Each row is a point on a tangle of strands that fork, close into loops and nearly touch. The rows are in no order.
Two points are linked if the straight distance between their rows is under 68.4. Some points are linked to none.
(446): [-38  -5  -7  -9  22 -38  -7 -60  12  -6   2  -5 -15  -3 -36  -7  23  12
  -5 -12  15 -12   7  38]
(441): [ 39  21 -16  24   8  46  30  19   1 -18 -17  15  33   8  -3 -23  -9 -39
  12 -11 -38  -6 -19 -32]
(164): [ 28  27   6 -27 -16 -14  -7  24  21  -8  11   1 -24 -14  -6  25  21  34
  12  13  23  -4   1  37]
(621): [ -4 -33 -27  -9  -6  13  -7 -19 -17  31  -3 -10  16  42   9  -7  31  -2
  11  -7  16   3 -24 -15]
(789): [ 22 -48  18 -17 -26  15 -26 -20 -19   1  46 -16  13  36  10 -13 -15  17
  29 -33  32  42 -52 -27]
(531): [-16  20  12 -13  -4 -29  -1  51   3   7   4 -12 -19 -15  21   4 -23  13
 -10   9 -28   4  24  19]
(32): [-13  -3  -8 -11  10  13 -22 -23  -3  -5  -4   7   3 -31 -25  11  16  24
 -15 -21  -7  14  -7  14]
(263): [ 25   7 -22 -22  -8  20 -28 -15   9  -5 -22   6  43 -29 -11  -7  24 -15
  -2   6  -7  -5 -28   6]
(645): [ 30   6 -29 -26 -12  -6  -8  -5  11  11 -29  -3  26   3  10  -1  37 -13
  11  37   8 -29 -16   0]
(611): [-45   4  -3  -7  11 -27   3 -47  11 -25   3   9 -20 -42 -25  -7  25  -7
 -15  30  11 -29  33  22]
(351): [ 30  33 -13  10  -8  17  37  -1  -5 -15 -17  16  -9  -2   1   2  22 -19
   2  41 -10 -51  18 -19]
(692): [ 51   7 -14 -28 -24  -2 -17  12  19   3 -12  -2  16   2   9  11  32   2
  24  21  31 -10 -24  18]
(444): [ -4  11  -5  24   4  15  18 -35   1 -28 -14  30  -3 -38 -15 -12  18 -30
 -12  32   2 -44  31 -11]
(183): [-12   1  11  -8  17  -5 -26 -58  12 -22  15  -1  -6  -9 -49   9  12  28
   1 -43  21  17 -16  39]
(136): [ 12  29   3  31   9 -15  43  49 -19 -28  11  -2 -51  13   0  -9 -44 -14
  -2  24 -27  -2  29   4]
(537): [  6  38  -5  22   6  -6  45  37 -17 -41  24   3 -54  -4 -14  -8 -25 -21
  -6  28 -35  -6  30  16]
(742): [  4  22   9   7  -9  22   5  29   0  -4  -7  14  -1 -36  15   1  -3   0
 -17  -9 -50 -10  25 -10]
(574): [  6 -47  29 -12 -20  -1 -21  -8 -12  10  45 -13   5  35   8  -7 -22  24
  17 -38  34  47 -32 -22]
(787): [ -9  24  14   6  -5  -5   3  48   2   1  -4   1 -17 -16  23   2 -21   2
 -15   5 -40  -7  33   3]
(165): [-12 -17 -22  13  16   1   5 -45  -2  15 -23   3  -3  11  -3  -2  30  -9
   0  17  16 -28   3  -3]
(201): [-24 -20  -3 -12   6 -26  -1  14   2  21  22 -15 -10  26  -5   1  -7  30
   6 -24   8  35  -8  17]
(772): [ -3 -33 -19 -10  -1  -3 -20 -55 -13  29  -6 -10  20  43   6 -11  36  -5
  14  -9  28  -6 -23  -2]
(248): [-34   9  -4   9  10  -2  13 -34   3 -28  -1  22 -17 -42 -22  -5  21 -18
 -18  36   5 -37  40   6]
(741): [-22  -3  -6 -10  16 -27 -15 -45   9  -1   8  -4 -11  13 -36   3  27  25
   2 -26  20   4  -6  36]
(40): [ 26  13  -9  32  -1  21  36  39 -10  -1 -15  11 -18  21  16  -1 -15  -6
   4  10 -15 -11  16 -29]
(681): [ 22   2  -3 -17  -8  19 -23  21   4   8 -11   4  22 -25  11   7   2  12
  -8 -13 -19  15  -8  -3]
(382): [ 14  -4  -3  42  12  17  27  40 -13   1 -13  11 -18  26  12  -2 -31  -7
   1  -5  -9   8  14 -28]
(431): [  1 -41   4 -17 -17   6 -19  18 -15  26  11 -13  22  19  29  -5 -13   9
   5 -15  10  38 -21 -32]
(613): [  0  13  14 -17  -5 -25 -15  41  11   5   7  -5 -16 -16  10  13 -14  26
  -2  -7  -6  19  10  25]
(586): [-13 -16  -7   7  15 -22   4 -61  10   3 -24   4 -12 -15   3 -12  23  -6
  -5  38  19 -40  21   0]
(49): [-20   4 -13 -29  -1 -59  27  33   4  10  20 -38 -23  15  13   5 -30  12
   7  11 -10  21   2  31]
(224): [ -8  44  -7   7   0   4  42  17 -12 -37  26   1 -51 -14 -18   0   1 -19
 -12  40 -29 -20  32  15]
(769): [ -4   4 -18  28   9  34  14 -29  -4 -19 -19  28   7 -33 -20  -5  18 -22
 -15   5 -11 -31  11 -12]
(443): [  8  12 -27   1  17  38  -4 -11   6  -6 -21  -3  57   2 -14 -22  12 -42
   1  15 -31  -6 -38 -20]
(620): [-23  -5 -10   5  18  29 -11 -18 -11  -2  -2   7   1 -33 -19  10   3  17
 -21 -21 -28  17   0  -1]
(539): [-34 -16  49  -7  -6 -50 -22  23   0  10  28 -18  17  15  -2  12 -62 -10
   4 -24  41  42 -18  17]
(410): [  3 -43 -13 -20 -17  16 -16   1 -21  25  13 -12  23  35  16 -12   9   6
  12 -15  11  32 -35 -29]
(761): [  9  -1  16 -12   1   6 -29  23   3   4   1   2   3 -29   4  16 -13  24
  -6 -22 -13  29   0   8]
(182): [ 38  35  -7  22 -10  25  41  24  -8 -18 -16  20 -14   7   8  -2   7 -12
   4  16 -23 -35  19 -23]
(498): [ 50  12  -1 -26 -27   0 -14  31  18   2  -2   1  -2  -6  15  22  20  21
  20   9  26   1 -10  20]
(526): [ 15  17 -23 -20   5  24 -24  -5  13  -7 -19  -3  61 -12 -16 -21  19 -32
  -3  16 -25  -1 -43  -5]
(722): [-50  -2  -8  -6  22 -32   0 -57   9 -13  -1  -1 -20 -25 -32  -9  24   0
  -9   8  11 -20  17  32]
(666): [ 30  -5 -13 -22  -6  19 -34 -23   8  -3 -14   2  32 -19 -11   5  24  -2
   6  -5  12   8 -33  12]
(699): [ -1  40  -7 -18 -14  -2  15  12  -2  -9   0   7 -23 -24  -2  12  29  10
 -15  36 -17 -32  27   6]
(499): [-33 -24  -9   4  13 -10   9  21  -4  25   9 -17 -13  25   7   3 -12  21
  -1 -15  -4  26   0  -2]
(46): [ -1  -5  18  13  -2  15  -5  39  -7  21 -11  -2  20  -5  37   5 -36 -12
  -9 -11 -25  10  11 -30]
(682): [ 27  -9  25  -9   0  20 -29   7  15  -8  16   0   1 -23  -4  23 -13  27
  11 -29  11  38 -20  17]
(601): [ 10  27  26  40   1 -10  29  54 -14 -16  -7   4 -30  18  18  -5 -53 -17
  -3  12 -23 -11  35 -10]
(97): [ -5  22  34  37  -6  -5  20  54  -9   0 -17   2  -6  16  32   2 -54 -19
  -4   5 -19 -19  34 -18]
(364): [ 36  -7   3 -15  -8  26 -28 -12  16  -8   3   2  15 -17 -10  17  15  15
  16 -19  23  21 -30  21]
(293): [-17 -40  22  -7 -12  -2 -21  23 -20  27   7 -11  24  18  35  -2 -33  -4
  -4 -12  11  36 -13 -42]
(394): [-40 -21  28  -3   3 -39 -16  31  -6  22  12 -17  12  13  15   8 -48   1
  -8 -18  13  35  -2   2]
(58): [ 18  22 -21  -9  -9  28   1   0   6  -8 -20  14  31 -36   0  -7  23 -17
 -10   2 -32 -21  -5  -9]
(637): [-15 -16  58   3 -12 -46   0  21  28  -2  48 -22   2  25  -3  12 -66 -15
  22 -30  53  37 -19  22]
(451): [-13 -13  -7 -14   4 -20  -7 -15   6  16  15  -9 -10  31 -20   6  19  34
   7 -26  20  16 -11  25]
(72): [ 21  16 -23 -12  -8  -2  12 -14   6   3 -28   6   8 -13   8   2  32 -17
  -1  46   0 -49   7 -10]
(267): [-38 -33  27  10  -4 -12 -10  30 -20  31   1 -10  16  20  31   5 -44 -12
 -12  -6  13  29  -1 -36]
(177): [  6 -34  32  -4 -17 -11  -8   0   9   8  59 -16  -8  48  -6  -5 -21  30
  24 -43  42  38 -25  -3]
(677): [-26 -22  -2  14  27 -38   4 -79  13   8 -15  -8 -22   5   9 -23  17   4
   0  22  23 -30  22   7]
(515): [-10  43  -5  -7  -5   2  28   3  -5 -26  10   9 -34 -26 -10   9  25  -8
 -18  47 -18 -37  35   9]
(371): [ -6 -20 -32  13   6  18  12 -18 -10  24 -20  -1   0  30   3   2  27  -7
   6   9  11 -16  -9 -14]
(647): [ 13   9 -17   0  -3  33   0  13  -1   3 -17   9  22 -24   7   0  10  -4
 -11  -9 -36  -4   0 -17]
(125): [ -2 -25  40  -3 -10 -29  -3  19  21   8  52 -18  -8  39  -2   2 -37  17
  21 -35  41  42 -16   9]
(304): [-17   0 -13  28  20  43   8 -23 -12 -18 -11  22   0 -38 -26   1  10  -6
 -22 -10 -23  -8   7 -11]
(563): [-20   9  35  27  -9  -6   2  49 -12  15 -17  -2  12  10  39   6 -53 -22
 -14  -1 -12  -6  25 -24]
(508): [ 49  41   9  28 -12  29  42  20 -11 -36 -12  37  -9  -6   3 -15   1 -18
   7  -5 -31 -23  20 -22]
(234): [ 15   9 -27  17  14  48  14  -5  -1  -8 -19   5  45   8 -14 -20   2 -43
   6   1 -33  -4 -32 -30]
(675): [ -1 -24  -5  -5   7 -24 -24 -70   3  25  -9  -6   9  36   5 -11  32   5
  11  -8  37 -15 -10  11]
(254): [-23 -19  -5  32  19   4  24  35 -10  17   0  -8 -19  24  13   3 -29   1
  -2  -4  -7  20  10 -18]
(525): [-16 -23  -3   3  19 -40  -9 -78  10  23 -10 -12  -8  31   8 -17  29  10
   4   5  32 -21   8  13]
(614): [ 12  27 -11 -28 -15 -10  -5   7   6  -2  -9   5 -12 -21  -2  19  33  22
  -5  26   3 -22  12  17]
(186): [ -3  -3   9 -11  14  14 -29 -43   6 -20   7   4   1 -27 -38  18   6  35
  -4 -37   7  28 -18  26]

A piece is two or more points that can be reached from each other along the links. Count, over all rows, the pieces, the separate loops (a circle has one, a figure eight two, a Y none), the forks (points with three links) and the tips (points with one).
pieces: 3
loops: 4
forks: 6
tips: 4

A tip is a point with one link. Name the tips that can be reached along the links from each point below, in the order of the rows.
(125): (789)
(183): (46), (508)
(613): (441)

Name the points in between on the shortest way along the links from the first point to the second, in order.
(293), (675): (431) > (410) > (621) > (772)
(614), (382): (164) > (498) > (692) > (645) > (72) > (351) > (182) > (40)
(183), (382): (741) > (451) > (201) > (499) > (254)
(601), (164): (136) > (537) > (224) > (515) > (699) > (614)
(394), (177): (539) > (637) > (125)
(443), (681): (526) > (263) > (58) > (647)
